Each row is a point on a landscape with many peaks, with its height.
A climber steps from a point to whichever of its 2 nearest points has the largest rise for the distance, and stops where none of them is higher. Distance is the straight distance between rows; heights are no part of it.
z666: [ 87 104 115 110 148 123 149 139 158 158 136  77 166 143 114 146 152 134
 123 162 139 168 144 147 156 144 134 112 130 120 122]  height 134
z719: [ 87 180 132 122 119 126 170  90  95  87 146 174 116  81 156 148 131 124
 128 133 184  67 121 141 172 134  92  55 128  59 116]  height 300
z166: [125  91 150 129 160 124  87 111 153 133 136  97 137 149  78 123 166 145
 142 151  88 152 130 141 131 109 118 153 139 136 147]  height 68
z124: [175 149 131 121  98 171 138 146 110 124 145 152  97  99 143 150 121 184
  94 148  97 104 138 162  86 106 235 114 152 125 105]  height 339
z195: [167 134 157 142 134 130  87 131 114 110 112 150  79 128 121 109 112 133
 145 105  89 110 111 113 103 118 128 162 138 151 144]  height 151
z462: [128 122 119 112 102 149 173 166 147 166 141  83 171 116 139 158 124 146
  91 187 137 171 164 161 143 131 212 110 155 127  83]  height 488
z403: [106 162 131 118 123 139 158 100 107  95 149 152 107  95 148 152 135 151
 122 138 159  84 121 147 153 115 124  76 141  73 111]  height 277
z785: [ 88  97 141  98 165 123 146 143 165 173 141  65 162 134 109 124 177 140
 137 165 125 164 139 170 164 166 122 110 139 140 128]  height 168
z29: [146 131 125 124 103 147 153 168 139 161 132 100 159 125 135 154 108 138
  96 172 118 171 162 142 124 118 211 134 154 133  91]  height 465
z37: [104  96 110 123 134  95 129 158 166 188 118  60 212 163 122 120 141 111
 119 130 116 193 149 143 112 146 174 151 114 174 123]  height 386
z83: [137 148 132 143 114 111 129 148 109 111  84 140  98 132 161 121  80  97
 152  84 146 133 117  73 137 141  89 157 119 142 139]  height 337
z444: [138 134  70 129 105 147 107  68 104 103 140 216  99 119 129 103 115 101
 117  74 155  45  82  96 103  94  82 126  90 110 165]  height 390
z797: [138 158 127 120 113 160 143 102 105  84 150 187  48  96 160 122 147 142
 106 133 144  40 105 147 119 135  97  83 113  88 135]  height 561
z882: [116  93 130 131 141  86 117 174 157 188 111  54 196 163 128 110 139  94
 138 113 103 203 151 129 113 169 137 163 107 192 123]  height 531
z237: [175 110 173 138 134 149 117 169 141 162 138  95 129 132 114 113 132 143
 119 173  74 172 159 145 115 142 169 152 158 169 107]  height 673
z350: [154 104 138 139 137 124  89 129 146 140 123 111 150 155  91 126 126 136
 129 133  91 165 134 116 108 100 152 173 138 154 137]  height 21
z247: [ 94  94 142 117 158  89 134 172 156 190 105  43 185 156 127 106 150 103
 148 116 116 197 148 143 139 183 122 141 109 186 139]  height 805
z661: [162  88 144 152 144  99  76 151 142 152 109  91 149 164 103 104 116 100
 154 110  78 195 144  93 101 136 113 192 127 184 128]  height 471
z809: [ 60 136 130 108 161 101 141  93 140 108 153 118 171 103 100 177 163 136
 111 162 160 124 129 165 176 106  82  69 145  56 111]  height 532
z552: [ 75 148 137 116 153 106 132  87 127 102 155 142 150  95 103 169 157 143
 112 154 154  94 120 156 169  86  86  78 145  51 117]  height 632
z173: [162 122 129 137 110 132 122 156 139 151 132 116 156 133 112 143 105 146
 111 152 101 164 149 127  96 100 206 157 150 147 106]  height 433
z656: [ 81 177  96 126 103 121 172  94 110 105 143 156 179 106 143 173 109 128
 127 126 198 110 132 131 153 104 148  72 127  60  99]  height 309
z165: [ 68 107 116 108 145  91 160 169 157 188 111  48 193 156 138 135 145 104
 142 128 150 192 143 136 152 180 125 120 111 161 131]  height 523
z348: [186 117 177 146 134 136  98 164 131 147 119 112 105 134 115 111 114 129
 137 143  67 166 148 115 103 141 150 167 155 172 111]  height 811
z564: [113  81 159 118 178 121  92 109 157 140 148  78 147 150  68 109 192 155
 142 155  85 149 134 166 136 129 106 142 140 140 153]  height 105
z786: [180 128 135 138 114 136  99 142 125 135 126 144 135 131 106 130 102 154
 119 132  81 140 138 125  81  91 203 163 147 150 117]  height 401
z624: [117 125 140 149 135 111 129 149 120 119  87 110 100 139 150 130 105 100
 166 109 143 154 125  79 159 143  64 160 128 141 142]  height 263
z308: [190 129 138 141 119 144  85 131 109 107 118 174  62 125 125  97 110 136
 130  94  84  91 106 109  77 126 131 158 128 160 146]  height 181
z5: [149 140  73 136 102 142 114 102 112 101 125 195 111 133 140 118  88 118
 120  72 149  84 100  99  91  97 137 133 108 123 145]  height 288
z531: [114  87 156 108 165 130 129 149 166 179 142  61 165 137 101 101 181 145
 129 169  98 168 143 181 143 164 142 121 137 164 132]  height 212
z102: [106 164 104 125 107 139 165  88  92  90 131 191  94 105 175 110 117  90
 131 105 192  64 101 105 152 149  75  90  94  82 145]  height 445
z159: [149  99 157 153 145 102  83 133 133 118  91 108 105 154 109 105 122 100
 173 101  94 165 122  87 134 129  61 190 127 170 153]  height 65
z922: [ 90 154 144 121 153 114 122  80 118  89 151 156 117  94 111 151 157 147
 120 141 142  70 108 152 153  93  84  94 142  67 128]  height 797
z623: [ 89 178 117 125 115 125 167  85  92  93 140 186 113  92 163 122 123  98
 135 116 192  64 108 118 169 141  74  70 109  67 129]  height 364
z128: [145 139  46 136  89 150 125  73 105 105 141 224 124 133 136 116  91  97
 103  67 168  63  93  87  96 103 113 120  92 115 143]  height 332
z859: [ 70 127  86 114 127 113 160 116 154 147 143  93 206 139 119 177 138 130
 106 158 174 159 142 145 145 110 159 102 126  86  99]  height 701
z612: [161 142 133 124 112 161 120 109 106  86 133 188  33 115 149 103 139 139
 112 117 129  46  99 137 109 136 100 120 108 123 151]  height 491
z540: [149 153 128 117  98 171 151 131 111 115 150 151  99  97 152 152 124 182
 106 144 122  99 135 162 110 106 209  90 148 101 104]  height 325
z446: [107  94 133 115 143 106 136 163 174 196 135  55 208 145 116 108 154 126
 114 152 109 181 154 170 124 156 182 136 128 182 118]  height 315
z340: [122 108 137 111 131 146 159 155 159 170 144  78 159 125 122 139 156 152
 105 187 115 165 155 176 148 144 179 120 155 136 104]  height 530
z796: [ 64 150 104 118 122 112 180 108 130 120 146 113 193 118 128 181 126 124
 118 156 193 146 146 140 176 116 121  74 134  61  92]  height 405
z8: [120 161 129 115 113 147 156 112 111 103 150 154 103  91 148 153 134 168
 116 143 143  88 124 156 132 111 166  84 147  81 109]  height 302
z835: [124  92 159 137 157 110 113 149 139 134 106  79 108 154 119 113 141 108
 163 133 106 178 137 107 153 158  69 160 129 158 150]  height 150
z698: [145 109 143 138 145 131  85 110 145 128 131 125 133 147  81 128 140 153
 135 140  95 134 125 130 118  90 143 167 143 135 141]  height 40
z675: [136 112 150 146 139 108 120 165 129 129  91  94 107 146 141 125 103  96
 157 121 120 174 136  87 153 163  71 164 128 162 136]  height 209
z633: [ 55 118  97 113 139  96 174 157 155 172 114  54 202 153 143 156 136 104
 136 131 180 191 141 127 155 169 123 107 104 131 118]  height 472
z898: [200 127  97 138 105 135  90 131 112 108 110 199  74 131 133  96  86 111
 119  67 102  93 104  89  66 120 128 164 110 165 141]  height 217
z520: [185 145 120 134 104 149 105 146 116 133 132 164 119 128 122 134  95 163
 107 118  81 125 133 128  66  93 230 146 148 149 110]  height 378
z664: [146 143 156 126 134 139 116 120 108  96 119 158  47 113 142 111 133 145
 140 118 118  71 103 122 130 130  95 134 123 128 155]  height 424
z547: [131 166  89 138  88 145 169 130  99 102 117 182 101 123 185 124  77 101
 122  90 182  93 117  97 126 151 129 100 107 110 127]  height 425
z994: [122 151 115 123 121 142 137  91  97  89 138 193  76 107 158 105 128 106
 125 100 166  49  96 111 136 135  64 107  97  95 153]  height 550
z727: [ 54 123  81 116 129 100 171 136 157 161 129  70 218 157 138 171 130 107
 116 139 187 179 146 133 148 138 137 100 107 108 106]  height 580
z103: [146 110 147 127 134 146 126 147 155 155 140  89 149 135 105 129 150 149
 110 174  95 162 146 153 128 123 177 139 149 146 115]  height 590
z146: [ 66 174  91 133 107 110 187 100 111 110 138 144 195 117 143 179 106 109
 135 133 217 130 138 115 170 118 120  73 123  61  93]  height 349
z823: [124  97 132 149 145  95  88 120 127 109  87 117 121 153 112 115 122  94
 176  95 123 144 112  79 146 119  48 191 116 151 167]  height 17
z505: [148 149 123 117 112 162 114  93 107 100 163 170  97  99 124 148 148 191
 103 136 108  67 121 167  96  82 185  94 140  96 113]  height 299
z736: [ 60 144 124 112 145 112 170 102 135 118 149 118 173 100 118 182 149 130
 114 164 181 129 145 152 187 122  96  57 146  53 103]  height 461
z878: [145  90 116 152 137  85  86 155 154 171 108  83 183 171 108 114 118  93
 137 102  87 208 149  97  83 129 132 189 109 188 119]  height 338
z846: [129 164  83 133  84 158 170 104  93  89 137 204  94 116 181 114  98  83
 115 105 201  70 110 102 139 156  95  86  87  91 132]  height 376
z674: [149 133  90 124 105 159 120  86 102  94 135 216  70 121 144  95 120  94
 112  86 157  44  90  94 110 122  71 123  84 111 166]  height 449
z224: [166 150 105 129  91 152 133 141 117 131 133 150 139 113 137 152  99 167
  98 132 112 131 142 142  81  88 250 123 152 120  99]  height 356
z937: [118  86 153 125 165 116 109 140 151 152 123  70 142 155 103 111 159 121
 150 138 100 182 140 138 143 152  98 147 129 163 150]  height 102
z760: [143 148  96 144 102 108 132 147 103 116  81 161 116 135 166 117  58  89
 143  61 153 124 109  64 113 132 105 160 105 145 138]  height 408
z728: [102 157 143 117 140 127 126  86 105  88 147 169  88  91 126 130 154 139
 125 126 145  51  98 139 150 107  80  96 129  81 139]  height 858
z515: [117 157 130 121 125 143 140 102 102  89 131 175  71  98 156 119 131 131
 132 116 157  64 103 124 142 127  91 100 119  94 141]  height 665
z435: [163 117 155 150 136 118  95 139 123 113 101 123  94 143 118 115 110 117
 159 110  98 143 124  95 126 124 101 178 135 159 145]  height 112
z852: [170 146 111 124 104 167 114 111 112 109 154 174 102 112 126 143 129 192
 104 129  95  90 120 160  69  83 211 114 141 119 116]  height 320
z691: [187 108 167 154 132 115  86 164 130 144 107 111 116 143 114 101 105 110
 143 123  68 177 146  96 102 136 120 185 146 175 121]  height 653
z489: [136  93 154 120 147 135 134 170 167 190 139  66 174 141 115 100 159 137
 115 169  89 181 158 174 127 159 169 138 141 179 114]  height 260
z312: [130 158  80 141  86 127 153 131  98 111  95 181 124 132 172 121  67  88
 134  69 179 109 108  78 115 137 119 127  95 123 135]  height 490
z936: [140 120 198 133 156 141 105 128 128 111 131 109  69 124 103 123 160 154
 152 157  92 116 126 136 149 134  81 151 147 137 151]  height 303
z228: [143 138 189 125 140 144 114 131 114 100 118 134  46 114 134 114 144 150
 153 138 105  82 113 132 142 141  89 143 138 136 148]  height 368
z912: [167 142  86 137 103 128 111 128 109 113 112 179 110 136 140 119  75 120
 125  72 125 102 109  96  77 110 153 149 119 146 134]  height 255
z417: [147  97 189 136 163 129 100 139 142 126 121  87  90 142 102 105 158 136
 156 154  86 155 136 132 152 149  79 155 141 160 146]  height 241
z999: [111  80 162 114 178 119 105 137 163 169 136  61 162 149  84  89 186 141
 144 148  87 169 142 171 137 155 124 139 132 165 152]  height 162

For each start below, name the point where the climber stops.
z29 | z348
z835 | z312
z666 | z348
z228 | z728
z656 | z728
z823 | z312
z350 | z531
z698 | z531
z489 | z247
z912 | z728

Call two points neighbours if one is among the 2 nearest of the other. Go from one point of each pair to the other, from neighbour to neighbour, staying as high as possible. Name the lowest point that can't be avoided.
z312 and z859 | z846
z247 and z124 | z878
z102 and z859 | z796
z247 and z859 | z633
